Each row is a point on a tangle of strands that fork and nearly touch. The rows are in no order.
In the rows, zero is written as 128.
Points whose rows are less than 112 apart are linked; no others are. Some points are linked to none.
ziv: [ 99  95 147 104 142 115 119 121 142 146 141 168 166 142 120 147 166 107
 133 193 163 131  96 143 121]
lari: [112 129  88 128 129 102 129 130 103 177 114 113 151 163 129 146 131 144
 173 138 170 123  62 127 128]
budab: [158 160 159 140 143 175 168 118 129  95 153 123 128 122 121 109 113 107
  75  71  86 125 163  72 134]
pigi: [134 101 137 136 132 128 137 142 185  96 130 144 151  79 173 105 106 104
  88 159 124 130 162 124 165]
vuf: [151 181  97 155 119  87 118 171 132  81 163 126  96  82 167 151 124 175
 154 112  87 132 131  99 149]
teg: [154 172  63 130 102  83 114 136 118 114 135  75  51 110 174 124  99 183
 150  65 132 118 135 120 129]
foz: [122 170 162 118 109 103  81 131 116 103 148 191 110 116 146 164 138 184
 110 132  99 114  98 148 159]
fiv: [112 126 196 108 115 187 178 147 166  83 136 132 146  81 141  90  93  88
  26 159  99 137 188  99 105]
Zotep: [ 99 126 206  88 131 167 161 158 166  90 170 155 141 120 142  96 125  90
  51 169 104 113 169 122  86]
disan: [ 88  92 148  72 129 170 172  84 132 144 142 131 158 139 107 113 133 129
  93 170 173 123 150 145  94]
Kam: [135 112 126 144 110 181 173 152 154  87 137 135 164  70 125 124  93  86
  79 131  73 173 222 100 117]
lizo: [128  94 105 128 130 124 128  89 113 182 100 105 160 182 104 148 123  96
 157 147 177 134  87 136 119]
Gegep: [152 123 135 138  87 145 112  94 158 122  93 104 121 125 135 111 113 131
 113 116 155 113 158 170 111]
pofud: [114 106 131 157 145 115 121 171 146 144 144 159 167 131 132 173 163 120
 171 195  84 153 114 107 126]
foze: [ 87 186 167 118  93 126 102 162 124  74 176 197 109 114 182 154 122 180
  95 125  77 125 137 114 151]
buzom: [119 120 113 110 119 100 122 121 144 135 125 144 111  93 162 142 124 166
 148 166 139 131 106 146 160]
baben: [124 176 120 148  99 152 139 123 151 100 127 119 114 136 162  93  88 141
  91  94 140 103 139  88 119]
koso: [140 160  60 157 147  29  83 148  79 134  99  86  56 105 140 145 140 166
 204  86 168 120  71 135 146]
Dovan: [134 145 194  78 115 162 115 115 131 119 149 153 144 181 104 122 149 113
  81 112  99 103 124 113 106]
gafu: [ 50 100 137  58 113 139 110 112 111 160 145 142 140 169 141 141 130 143
 146 165 148 110 112 180 131]
dotu: [ 76 103 100  71 105 152 133  88 131 144 136 160 143 142 143 134 101 142
 107 173 174 130 141 151 118]
gev: [177 124  55 187 143 105 135 132 131  99 123  88 114 128  90 113 135 109
 171  61 118 145 157  82 103]
Nin: [139  99 184 110 162 187 183  88 137 110 144  96 154 160 105  82 143  84
  88 161 120 113 168  92 114]
vegu: [ 86 137 225  59 119 146 128 152 128  94 166 163 126 170  78 128 155 115
  70 100  75 105 107 111 104]
giput: [ 85 100 155 139 132 134 129 153 106 149 128 147 140 131 110 157 128 162
 165 147 116 144  71 156 134]
Nuvi: [ 86 125 174  90 129 130 113 120  95 170 127 109 149 181 102 152 147 121
 153 117 148  73  71 180 111]
novu: [ 99  69 194  93 125 142 104 116 113 151 150 113 158 198  84 157 159 102
 172 130 122  95  99 162 114]
vap: [102 142  93 132 108 119 122 108 119 137 109 106 125 129 138 133 101 155
 147 103 165  93  65 108 144]
zabag: [146 132  45 171 148  94 125 168 151  86 129 143 100 105 155  94 114 108
 132  95  86 168 172  97 155]
Nulas: [180 127  88 153 135  90 107 130 141 109 121 141  99 111 147 109 110 115
 126  76 122 148 147 116 157]
tanu: [165 144  74 164 154  36 104 151 128 146 101 105  70 107 139 137 169 128
 204 118 150 135 105 123 126]
nenim: [141  74 161 145 134 168 137  62 119 132 104 101 161 162  77 136 151  76
 148 132 149 106 148 137 116]
Nopeb: [152 126 138 115 130 164 184 130 128 122 166 127 144 126 108 116 132 129
 109 116 133 158 153 138 106]
fid: [ 82  97 172  84 144 169 158  85 129 167 139 105 160 160  97 127 162 102
 124 154 184  81 132 160  96]
Rinu: [116 122 114 116 124 110 113 139 150 138 137 157 153 133 149 151 139 122
 137 194 132 136  92 103 135]
tagi: [ 95 131 175  82 100 106 113 122 135 111 147 182 151 144 123 132 152 125
 109 179 169 124  80 171 130]
disak: [142 122  75 184 161 103 143 189 118 163 112  86 113 137 132 115 119 124
 190 111 112 155 106 116 129]
tal: [155 102  84 155 129 100 115 107 116 160  93  72 101 110  98 145 120 132
 191  83 158 124 122 148 132]
neloz: [142 137  82 159 156 128 131  74 100 154  71  87  86 129 107  72 135 124
 144  79 175 122 139 137 114]
bebup: [135 172  97 109 106  91  60 141  69 164 125 130 107 140 141 192 134 200
 177 122 139 117  88 199 143]
Fof: [115 129 131 151  82 166 143 112 119  96 133 123 153 160 134  90 108 134
 110 104 138 129 131 100 112]
Suta: [160  68 165 159 159 145 123  97 118 172  98  78 143 160  86 137 165  87
 167 128 111 100 151 112 123]
Sot: [152  98 161 111 126 161 146 142 130 106 110 129 175 138 114  91  97  67
  87 163 116 157 128 118 129]
vik: [167 117 113 154 142  63 105 119 110 158 113 130 104 128 134 127 185 124
 190 114 151 144 109 151 145]
folop: [144  99  98 138 131 163 165 134 169 113 132 116 126  75 125 105  99 122
  92 148 113 156 226 127  95]
nali: [140 110 127 104 111 142 127 125 113 130  85 138 127 144 133  93 122 109
 101 148 120 172 116 131 131]
kat: [169  97 101 148 146 167 157 105 170 108 106 106 143  83  79 110 101  90
  94 155 140 151 191 113 124]
dabut: [ 88 144 170  78  81 154 132 143 142 105 139 159 116 112 155 135 107 155
  82 167 106 148 122 129 115]
Lal: [157  77  77 167 154 117 127  96 148 141  92  77 109 111 100 121 114 103
 169 110 146 127 154 121 138]
Zupu: [158 125  63 143 158 108 113  94 123 149 108 124  84 141 137  82 114 124
 121  85 159 143 149 128 146]
kubuv: [121 129 148 130 148 123  84 150 101 162 132 111 130 149 140 147 167 155
 153 111  77  74  95 106 146]
pip: [118 197 127 160 136 111 150 197 128 106 163 147 121  97 157 153 131 174
 150 132  78 131 104 107 141]
mobe: [141 104 145 129 158 178 173 106 146  97 133 118 146 118 148  69 123  87
  70 144 118 133 198  83 133]
lare: [147 151 142 127 115 120  96 100 100 146 121 111 126 162 136 127 157 134
 140  75 164  91 101 161 130]
mevu: [119  80 194 128 121 163 119 101 123 121 124 131 172 164  54 146 164  92
 140 124 117 103 127 129 103]
donan: [122 136  70 167 167  48  86 150  85 196 120 122 102 142 152 174 169 146
 216 133 175 117  91 160 138]
mozu: [171 106 163 151 174 180 180  99 127 130 101  91 147 147  78  96 149  72
 114 158 114 137 188 103 114]
mefim: [ 90  84 155 130 158 153 146 104 128 172 115 103 146 139 124 105 133 111
 150 142 173 102 134 169 134]
mivo: [150  57  96 155 164 118 137 108 148 163  75 100 132 108 115 118 109  74
 151 173 151 157 147 133 150]
denam: [185 133  61 168 138  98 109 131 119 149 102  69  99 132  94 137 123 133
 172  56 132 116 123  97 104]
sipo: [168 129 154 138 138  80 113 137 107 151 124 150 124 115 115 162 165 139
 161 136 135 148  91 160 151]
zosi: [164 116 113 166 130 115 129 132 144 119 143 147 156 116 108 157 177  95
 146 121  79 138 140  70 126]
Votod: [142 143 132 133 137 146 158 127 137  94 137 140 119 104 171  81 107 101
  80 105  88 152 174  76 155]
rekom: [165 103 160 104 146  97 140 109  88 183 138 103 123 156 109 169 161 116
 172 133 134 146 102 159 126]
Kika: [170 116 126 186 143 138 152 123 141  85 148 126 173 114  99 132 163  50
 137 101  76 152 191  72 130]
gokif: [132 101 166 124 135 192 173 146 168  79 126 130 175  74 102 106 103  60
  57 172  97 154 207 110 103]
tipe: [169 147 109 133 144 117 131  86 102 179  86  99 113 152 116 102 154 117
 145  87 178 104  99 137 122]
Nogu: [133 167  56 177 138  73  96 135 107 139 108  97  79 105 125 127 119 176
 171  63 176  95  93 134 128]
pugu: [177 141  82 165 156 160 161 104 167 111  87 106 103  86  87  88  81 103
  73 108 138 147 194  99 113]
goki: [104 162 124 130 128 142 146 173 124 105 187 165 145 135 143 142 115 186
 129 127 108 138 120 129 127]
lizun: [124 129  82 165 145 107 119 182 122 162 148 145 152 150 112 174 147 153
 180 157 113 159 101 110 124]
seva: [155 170  91 169 128  58 116 160 143 117 129 122  96  86 163 136 147 163
 181 127 141 131 104 134 141]
lunam: [ 92 101 208  71 104 201 163 104 160  85 142 112 158 141  80 103  83  99
  47 155 135 107 172 133  96]
faf: [119 142 109 139 118 101 132 134 151 106 109 138  79  57 152 140  90 181
 131 134 129 146 128 125 165]
Zudab: [129 154 102 112  85 129 102 132 153 120  88 152  92 101 170 100  96 153
  82 135 120 161 161 128 124]
Bogi: [160 145  37 154 154 133 143 128 179 111 101 100 104 111 131  61  87 103
  89 110 146 161 186  95 119]
tol: [142  82  98 136 132 107 117 108 131 150  72 131 135 120 136 101 134 101
 134 151 150 168 114 132 145]
buv: [125 144 110 175 141 131 144 177 122 154 115 118 152 139 113 124 142 136
 162 132 112 139  96 102 109]
mone: [114 141 157 114 129 143 159 151 145 123 186 148 156 145 117 141 125 140
 109 138 132 137 114 142 112]
Pavu: [133 171  70 140 138  66  65 161  81 153 125 143  99 140 158 166 158 187
 193 131 130 127 105 162 141]
Pez: [123 122  55 154 143 104 159 125 158 118 127 115 101  79 145 100 122 138
 148 138 157 167 154 103 117]
leb: [108 138 132  98 117 142 100 134  98 179 107 102 132 156 142 163 105 158
 154 121 135  84  79 186 132]
gabo: [161 141 155 128 124 109 106 144 139 111 153 151 147 129 137 152 168 114
 130 118  86 123 113  99 152]
divar: [ 93 162 161 123 107 139 145 137 146  78 197 183 140 105 163 136 151 142
  93 120  76 126 142  76 133]
Kitil: [ 79 102 174  69  72 160 119 117 163  88 134 154 146 132 109 133 107 125
  84 167 127 114 122 120  99]
zege: [116 146 146  76 109 152  95 157 111 153 114 124 136 168 113 156 113 157
 115 128  98 105  91 149 112]
divo: [121 164 140 106 107 124 128 156 136 113 119 177  90 104 160 125  89 163
  83 169 104 183 132 136 136]
Sila: [146 115 143 143 122 131  99 117 150 139 117 128 145 140 108 143 138 118
 123 114 148 108 130 166 127]
kora: [146 166  56 101 118  78  95 125  96 149 111  76  67 129 176 127  86 185
 154  89 152 122 125 166 141]
kerus: [ 70 143 192  90  93 167 168 172 165  77 192 183 131  89 162 139  80 121
  42 145  62 142 168  94 120]
tebu: [111 109 108  90 116 132 110  58  95 171  89 115 140 151 120 151 114 117
 135 121 182 114 104 176 138]
karib: [ 90 164 185  89 121 110  92 126 101 121 136 180 119 152 127 144 142 161
 108 133 137 118  72 172 148]
rep: [101 135 128 132  93 143 130 117  94 114 133 147 157 155 115 132 115 159
 127 105 145 124  80 111 128]
rabov: [131 127 166 129 114 152 170 175 153  92 141 152 181 131 124 120 118  70
  89 146  75 160 118 100 125]
zin: [109 125  73  95  90 120 111  88 109 147 117 148 124 143 133 142 106 145
 125 135 188 147 119 173 130]
kosi: [109  89 121 139 148 135 124  62 104 191 100 114 172 185  94 155 159  68
 164 138 207 101 116 158 115]
div: [141 175  89 143 101  82 109 137 132  85 149 126  52  75 182 147  80 189
 141  96 122 136 119 117 158]
fimos: [ 91 113 172  97  90 187 142  97 159  87 140 126 144 120 143  93  92 127
  64 153 150  93 156 115 100]
sebe: [115  94 159 124 122 120 138 112 159 126 127 135 129  78 158 112 131 129
 121 174 153 127 139 158 136]
zigus: [101 102 167  74 125 205 164  62 128 114 131 112 155 154  78  96 103  97
  57 157 180 116 169 140 105]
teka: [121 171  94 144 121 109 117 126  92 140 135 124 100 106 140 140 116 202
 145  90 151 102  89 131 139]
Tis: [107 100 208  98 144 160 171 134 144 101 161 121 156 153 115  96 141  88
  95 160 116 104 126 126 105]
Nek: [139 137 126 150 167  95  99 158  88 176 146 118 121 131 135 171 174 174
 203 111 104  93  96 115 147]
pog: [ 86 159 185 106 123 162 170 156 157  77 161 179 138  69 136 128 148 111
  74 137  55 136 150  76 123]
Teso: [184 136  75 202 143 126 162 128 158  83 131 108 129  94  95 111 137  65
 141  82 109 159 193  81 112]
Tes: [152 191  43 150 164  25  63 183  74 132 131 114  53 119 155 159 142 194
 205 125 129 145  85 140 151]
Luvis: [110 174 137 146 115  97  77 166 108 107 123 161 102 113 174 158 110 200
 153 142  93 123  88 148 170]
Ruv: [126  85 141 143 159 140  94 117 127 172 123 124 142 160 117 139 182 125
 151 123  88  98 136 113 136]
sete: [153 167 169 101 118 154 136 138 115 119 158 146 124 151 126 108 113 135
  70  84  88 122 134 111 127]
Tidi: [172 108 124 156 156 142 171 123 124 133 127 108 141 132  96  90 151  85
 129 112 125 152 161 119 115]
Lino: [121 124 160 109  89 156 113 111 141 126  95 133  98 120 164 103  87 139
  86 119 128 115 162 156 135]
zazu: [ 67 127 142  88 128 104 100 119 108 155 151 152 134 156 160 177 147 143
 163 160 166  93  74 202 156]
betor: [122 148 158 118 119 153 133 174 122 102 148 175 145 148 129  96 124 112
  80 112  65 160 123 104 132]
Dofas: [123 126 133 119 118  98  81 140  78 178 112 108 129 150 128 194 132 156
 193 120 139 107  64 191 147]

A fork is a point with three links, a tip a point with one. Leave the first point through the second and follow the links. Name the first fork or tip that comes.
Bogi / pugu | Nin
zosi / Kika | sete
zigus / lunam | zabag
neloz / tipe | disan
tol / mivo | gabo

A fork is a point with three links. Follow the links from the first point to the second and name the forks in between, in order.
sete / Dofas | Nin, vuf, tanu, koso, Pavu
seva / divo | tanu, koso, vap, lizo, dotu, disan
mevu / zin | leb, Pavu, koso, vap, lizo
Dofas / divar | Pavu, koso, tanu, vuf, div, buzom, Rinu, foz
Kam / teka | Nin, vuf, tanu, koso
lizun / gafu | Rinu, buzom, div, vuf, tanu, koso, vap, lizo, dotu

Follow the links from the first point to the second, and from the first to the third. Name the last point that the two ways share.
nenim / sebe / fiv | vuf
budab / pugu / sipo | Nin
Kam / disan / nali | Nin
donan / zigus / Zotep | koso
novu / Votod / Rinu | vuf
mobe / sipo / Nuvi | tanu
Dofas / Bogi / zigus | koso
Lal / Nin / vegu | sete
foze / zazu / zigus | dotu

Name the points in between on the shortest way along the links from the first point to the second, in order.
kat / Nopeb | folop, Kam, gokif, fiv, Zotep, Tis, Nin, mozu, Tidi
donan / lizun | Pavu, Tes, koso, tanu, seva, vuf, div, faf, buzom, Rinu, pofud
betor / Nogu | sete, budab, Votod, mobe, Nin, mozu, Tidi, Nopeb, mone, goki, pip, vuf, seva, tanu, koso
disak / foze | buv, lizun, pofud, Rinu, ziv, tagi, karib, foz
zin / Gegep | dotu, disan, zigus, lunam, fimos, Kitil, dabut, divo, Zudab, Lino
